Points on a hilly landscape, in no order, each with its height.
A ball rolls from a point to whichever of its 6 nearest points has the largest drop for the distance, and stops where none of them is lower. Distance is the straight distance between rows; heights are no part of it.
todo height 130: [ -2.5  30.2  -5.8 -18.0  21.9  21.3  -9.2  -1.8  10.3  -1.8   5.4  38.1
 -46.9 -15.0   6.7 -12.3 -13.1 -46.7  11.3  33.9]
fula height 912: [ 22.0 -21.4  20.1 -12.3 -12.1  22.7  11.2   1.3   3.6   5.6 -25.0   0.6
  13.4  -8.0  -7.3  -9.2  29.6  -9.2  38.9  19.6]
diti height 374: [ -6.8  24.3 -13.5 -15.7  11.5   8.8  -2.5  -7.2  13.1 -20.4   3.9  32.0
 -42.1 -25.0   2.2  -9.7 -18.0 -26.4   2.5  16.9]
lapa height 61: [ 31.5 -31.6  21.7 -16.6  -6.0  27.6  12.8   6.7  -4.2  21.8 -27.0   2.5
  16.1  -9.7  -9.2 -21.1  21.9  -2.8  42.0  30.5]
dil height 341: [ -4.1  16.1 -15.5 -11.4   4.5   5.7  -0.1  -7.7   8.1 -27.6  -2.4  10.2
 -23.8 -20.4   7.9  -7.7  -5.2 -11.4  -3.3  14.9]
rilaf height 517: [ -6.2  -3.3   5.2   5.4  -3.5 -16.4   1.0   1.5  -6.1 -10.8   7.4  -5.1
   9.5  10.7  10.0  12.4  19.3   7.3 -10.7  -2.3]
Geb height 891: [ 28.3 -22.2  22.6 -16.6 -11.3  23.0  14.8   4.8  -4.6   4.2 -19.6  -2.2
  30.3 -13.0 -19.5  -8.9  31.5  -0.4  32.7  20.7]
Koriv height 442: [  5.4 -13.6  14.7  16.8  -0.8 -15.3  19.6  17.6 -34.3  14.7  -2.9  -6.8
  36.4  16.3   0.2  12.5  23.0   9.8  -7.8 -11.4]
ses height 552: [-19.4 -16.0 -17.7  33.5 -10.2 -11.1   6.8  -3.4 -35.7  20.4  -3.2 -23.4
  20.5  19.9 -18.1   3.5 -13.7  19.2 -14.5 -41.2]
Ruka height 422: [ -8.7  22.0 -21.3 -22.5  14.1 -10.7  -0.4 -15.3  11.4 -23.8  13.5  14.9
 -34.6 -22.4   4.8   2.1 -25.3  -0.2 -13.5   9.2]
mezu height 424: [-11.5 -13.6  -4.6  25.8  -5.9 -14.4   0.4   3.4 -33.4  20.5  -0.7 -14.6
  22.6  25.1  -2.3   8.4  -4.7  16.2 -14.7 -27.7]
rif height 830: [ 18.4 -15.3  14.3 -16.5 -15.0  13.9  16.0   3.1   2.0  -3.4 -14.5   0.5
  25.9  -5.8  -9.8   2.4  33.5  -3.0  22.9  17.3]
rud height 587: [  6.9 -15.4  21.0   9.6  -2.0 -13.7  20.9  13.3 -28.5   7.6   1.5  -8.3
  34.6  15.2  -1.8  13.9  31.5   8.0  -3.1  -7.4]
Dibo height 390: [ 31.1 -25.8  29.8 -15.3   1.7  25.2   6.6  13.4   9.6  20.1 -20.5   2.7
  -2.7  -5.5   1.4 -22.9  17.7 -11.2  52.5  32.2]
bir height 702: [  9.8 -10.6  21.0  -2.6  -5.9  -1.5  22.4  13.5 -15.0   0.3   1.4  -9.0
  40.7   4.7  -7.2  10.7  35.0   8.0  -1.1  -0.4]
riben height 768: [ 11.4  -9.6  18.0 -11.4 -11.0   2.7  19.1   1.9  -2.8  -7.9  -8.6  -5.4
  26.4   1.0  -6.8   8.3  38.4  -0.9  11.2  10.8]
Muzo height 391: [-16.9  10.0 -12.5  20.4  -2.8 -12.7 -19.2  -8.2  11.9  17.7  23.0 -11.4
  -2.1  12.1  -7.3   4.2 -47.4  22.1 -20.7 -36.2]
pofo height 297: [ -3.7  22.4 -10.4 -13.4  16.6  17.0  -6.7   1.5  10.4 -12.7  -1.9  31.5
 -41.8 -18.0   3.3 -12.3 -14.1 -36.2   8.8  25.1]
Lesu height 94: [ -2.8 -15.2   4.0  27.9   0.8 -16.0  13.9  11.8 -40.4  18.5  -4.4  -8.7
  30.4  20.4  -6.0  12.9   9.2   8.6 -16.4 -23.0]
gotek height 203: [ -8.4  15.5 -15.7 -10.4   7.2 -15.8 -13.1 -12.2  12.6  -3.4  23.3   3.8
 -20.1  -1.5  11.6   7.8 -18.8  18.8 -32.3  -8.9]
zuv height 586: [ -6.0  -4.9  10.7   8.8  -1.3 -17.9   1.6   2.7 -15.3  -0.6   5.8 -10.2
  15.2  18.9   7.6  11.7  17.6   7.1 -14.2  -4.3]
nipe height 640: [ 21.3 -15.5  20.4 -12.4 -12.1  22.7   6.2   1.2   6.9   3.4 -27.6   4.0
   7.3 -11.3  -5.3 -12.0  21.1 -12.7  40.0  19.1]
Gukem height 418: [ -4.2  10.0 -10.7  -7.7   6.6  -8.4  -2.2  -5.1  10.6 -23.5   4.0   0.7
 -12.9  -7.8  11.7   4.2   4.7   7.6 -14.9   7.1]
kud height 233: [  5.2  21.5 -12.1 -11.2   7.9  18.1  -1.9  -1.4  12.2 -12.7  -9.9  24.2
 -32.6 -20.0   6.8  -6.2  -9.5 -35.1  12.0  21.1]
Sekid height 234: [ -2.4  12.2  -7.6 -10.5  -3.7   1.9  -1.5  -7.9  12.5 -28.1  -5.5   4.1
 -15.2 -13.6   5.6  -2.0   6.7  -8.8  -4.0  11.2]
Sem height 196: [-10.4  14.3 -11.0   5.4  11.0 -23.7 -22.4  -8.4  10.3   7.6  25.9  -6.9
 -10.2   8.7   8.0   9.4 -30.6  21.9 -32.8 -10.2]
zizo height 529: [-14.0 -26.1 -16.3  38.6  -8.4  -5.6  22.3  -1.8 -47.6  21.2 -20.3 -31.2
  39.4   8.2 -21.3   6.0  -2.2  24.1 -16.5 -49.9]
zaz height 294: [ -8.9   8.9  -5.7  -1.3   0.9 -14.7  -8.4  -3.9   1.7 -15.3  10.9  -5.7
  -1.0   6.9  12.6   6.6   1.3  10.3 -19.6   1.7]
buruz height 397: [ -6.7  -9.3   7.9  22.5  -3.4 -19.3  -5.6   4.9 -19.8  11.6   8.0 -16.0
  12.7  25.4   4.7   7.9   1.5  11.7 -20.2 -16.4]
bamin height 164: [ 13.3   2.7   5.1  -4.9   0.5  25.7   3.2   5.1  13.0  -0.4 -23.9  12.5
 -15.8 -15.9  10.2 -11.8  10.9 -27.4  30.1  21.7]
limev height 78: [  0.5  10.6  -5.6  -9.0  -2.5   7.3   1.0  -5.2  10.3 -22.2 -15.9   8.9
 -15.5 -14.8   7.9  -2.2   5.2 -18.5  10.2  15.2]
Gok height 608: [-26.1 -17.3 -20.1  32.3 -12.7 -11.5   2.8 -11.6 -22.1  19.5   3.6 -25.5
  11.5  20.8 -26.0  -6.1 -23.4  29.5 -13.6 -47.1]
nozev height 206: [-12.9   7.2 -10.3  13.4   1.6 -16.6 -19.5  -4.1   3.8   9.8  21.8 -10.3
  -3.1  14.7   5.7   2.3 -27.2  14.9 -27.2 -17.6]
navev height 183: [-12.8  18.7 -15.5   5.4  16.2 -13.4 -25.2 -10.2  20.9  21.6  36.6   1.9
 -11.6   4.6  -3.7  15.2 -51.1  19.2 -31.9 -25.8]
vig height 530: [ 38.1 -40.9  33.8 -17.9   4.6  20.6  11.3  15.6  -2.0  21.2 -22.2  -0.8
   4.1  -2.6  -2.1 -31.2  17.7   0.7  56.2  39.9]
Navo height 431: [ -6.6   8.2  -4.0  -3.3   0.1  -8.6  -2.5  -4.9   4.2 -24.2   6.4  -1.0
  -3.5  -8.1  10.8   2.0  10.1   7.5 -13.5   5.2]
Ruz height 480: [ -6.4 -10.3   6.0  15.4  -2.0 -19.8   0.0   7.0 -28.3   8.5   8.0  -8.0
  22.6  23.5  -1.0  10.3  11.1   9.9 -11.0 -10.9]
Pudaz height 714: [  0.2  -8.0  13.7   2.5  -5.7 -14.1   5.2   9.0 -15.2  -1.1   6.7  -8.2
  22.9  11.7   3.7  15.0  28.3   5.4  -8.1  -0.8]
sepo height 198: [-13.1  13.5 -14.8  12.4   9.6 -14.8 -25.9  -5.7  16.4  15.5  27.2  -8.4
  -7.7   9.8   2.2   8.9 -47.1  19.2 -28.4 -30.6]
Ruri height 607: [ 14.9 -10.3  10.8 -12.9 -11.6  12.8  14.8   0.5   3.2 -11.0 -15.7   1.9
  12.4 -10.1  -4.9   2.0  30.6  -5.1  18.4  14.9]
Vedan height 783: [ 18.5 -14.0  25.5 -10.2 -12.3   7.1  27.4   9.5  -9.7  -1.3  -5.0  -6.7
  43.9  -1.8 -12.5   7.6  37.7   3.3  14.5   5.6]
zik height 801: [-31.9   3.1 -20.4  26.4 -11.7 -10.5  -9.8  -7.4   4.9  19.0  16.0 -18.4
   3.2  15.5 -24.2  -6.9 -45.1  26.6 -15.6 -50.2]
pogu height 363: [ 21.9  -8.0  11.0 -10.4 -10.3  22.8   3.8   3.0  12.6  -1.6 -29.2   5.3
   4.3 -11.2   0.1 -12.3  22.0 -17.1  35.8  16.5]
sav height 54: [ 13.7  10.1  10.0 -12.6  19.5  31.3  -4.0   9.3  16.1   7.2  -4.4  20.9
 -31.4  -9.9  17.8 -10.3  -1.3 -40.5  25.3  34.6]
fasaf height 309: [ -5.1 -18.3   1.5  33.8  -3.6 -10.8  14.1  14.5 -47.9  26.0 -12.2 -15.2
  34.5  14.7 -11.3   8.0   4.6  12.4 -12.9 -31.7]
vizug height 300: [  2.7  31.0   1.6 -18.9  26.7  25.4 -10.4   7.4   9.9   2.5  11.4  35.2
 -52.7  -8.2  12.6  -5.0  -8.2 -47.3  19.0  39.5]
fen height 543: [  1.7  -4.6   9.2  -7.3  -9.8  -2.1   9.0  -0.7  -1.6 -14.2  -7.6  -4.8
  15.9  -1.1  -0.2   6.1  30.7  -2.8   3.6   6.7]
Dumuv height 819: [ 21.5 -20.6  24.6 -14.5 -10.0  18.4  24.3   9.6  -3.9  -0.6 -14.9  -2.0
  40.0  -6.1 -13.8  -0.2  34.5   4.5  21.2  13.3]
gevis height 305: [ -8.2  16.0 -18.7 -17.1  12.2 -15.9  -5.8 -14.5  18.3 -18.0  14.9   8.4
 -33.5 -16.8   7.1   2.3 -19.8   4.8 -23.1   5.6]
Nuku height 231: [ 26.9 -14.6  21.6  -9.5   4.5  26.8   3.7  11.5  17.8   9.0 -25.5   6.2
 -10.3  -7.2   9.0 -19.0  11.4 -24.2  42.2  29.2]
Nud height 236: [-11.1   3.4  -3.6   9.3   3.2 -21.1 -13.8  -5.5  -5.7  -3.0  15.3  -8.3
  -1.0  17.4   7.8   6.9  -8.9  17.4 -23.0  -8.7]
Rodok height 730: [ 30.2 -26.5  24.5 -13.4  -4.9  28.7   9.0  11.5   6.2  13.3 -26.8   2.1
   8.9  -8.7  -3.9 -21.0  20.6  -6.9  47.3  27.4]
taza height 270: [  0.3  12.4  -1.8  -8.6  -5.9   3.7  -1.5  -4.1   6.1 -27.6  -3.7   1.5
  -9.7  -6.9   6.7   3.4  15.9  -2.7   0.8   8.3]
Gak height 126: [  6.0   5.4  -1.4  -9.1  -5.7  11.0   0.7  -0.2  14.5 -20.1 -17.8   8.8
  -8.7 -15.3   7.1  -4.2  13.1 -18.5  17.3  16.6]
veb height 208: [ -6.2   9.5 -11.1  -1.8   9.0 -20.1 -16.2  -7.9   9.7  -6.4  20.9  -3.5
  -7.8   3.1   9.9   7.0 -11.1  15.4 -26.8  -5.5]
luzut height 168: [  4.5  -4.0   5.1  -9.7 -12.0   6.4   4.2  -3.0   8.7 -20.0 -14.7  -2.8
   6.2  -7.7   0.1   2.8  26.6  -8.0  13.4  12.2]
dok height 557: [-22.4 -12.6 -12.7  31.3  -6.4 -14.7  -2.1  -1.4 -26.3  17.7   0.9 -15.6
  15.1  28.3 -14.0  -3.4 -20.3  20.0 -16.8 -38.2]
Vaf height 194: [-11.5  13.6 -13.4   2.0  14.6 -18.9 -24.3 -10.4  15.2   8.0  28.9  -2.7
 -15.5  -0.3   4.8  10.9 -35.0  17.0 -33.2 -13.4]
nopo height 612: [ -4.9  -0.1   3.3  -3.0  -6.1  -8.7  -0.4   1.0   1.6 -17.2   2.2  -4.8
  12.5   3.1   7.7   6.4  23.8   2.8  -9.1   4.0]
sos height 212: [  3.3  19.8  -1.6 -12.7  16.4  25.2  -4.7   4.5   8.8  -3.5  -2.3  27.3
 -37.1 -16.2  13.4  -9.1  -7.3 -40.9  16.4  28.7]
gere height 144: [  5.5  13.0  -4.3  -9.0   1.2  17.6  -1.7   0.2  12.6  -9.1 -16.4  18.1
 -20.4 -15.2   8.2  -7.4   5.0 -28.2  16.9  15.1]
Sidun height 528: [-14.5  -4.2  -9.8  21.0  -5.7 -18.1 -10.4  -4.2 -13.8  17.3  15.3 -17.5
   7.9  26.9  -9.7  -4.1 -28.5  19.4 -21.9 -27.7]
bopo height 461: [ -8.3  23.3 -22.4 -21.6  11.0  -0.6  -3.6 -11.0  13.8 -23.8   5.0  25.6
 -39.4 -22.3   0.2  -7.5 -21.1 -20.6  -6.7  15.4]
nor height 205: [-13.2   9.7 -12.7  10.6   7.2 -14.8 -21.8  -8.4  10.6  12.6  23.9  -8.3
  -8.0  12.9   5.0   7.3 -41.6  22.6 -31.6 -28.3]
pavi height 280: [ -5.8   9.3 -13.0  -9.2   6.8 -18.6  -8.6  -6.9   7.5 -20.6  14.1   0.8
 -18.0  -4.1  12.2   6.8  -4.5  13.1 -24.0   0.4]
nadil height 175: [  3.6   2.9  -1.6  -7.4 -11.0   7.1   3.0  -1.8   7.4 -24.7 -12.6   1.8
  -3.2 -10.8   4.2  -0.6  16.3 -11.9  12.7  11.9]
kenu height 556: [-28.0  20.6 -18.3  21.4   3.6  -6.6 -16.2  -5.4  25.4  23.0  27.4  -4.2
  -7.7   7.1 -16.3  11.1 -60.1  15.7 -19.2 -48.7]
Boni height 886: [-26.1  12.0 -21.5  28.2  -8.5 -11.5 -11.5  -3.0  17.6  16.1  24.2 -15.5
   0.6  10.6 -14.1  -0.6 -55.4  23.9 -17.7 -55.0]

Call two points neighbours if one is among the 6 nearest of the other. Go from one point of each pair to the other, from neighbour to neighbour, staying as low as possible. Name the highest point that can't be avoided.
limev and lapa => Dibo
Lesu and navev => buruz
limev and sav => gere

Where does a ball stop that starts at each point below?
Pudaz => navev
pavi => navev
Sidun => navev
rif => limev
Ruka => navev
Dumuv => limev
Vedan => limev
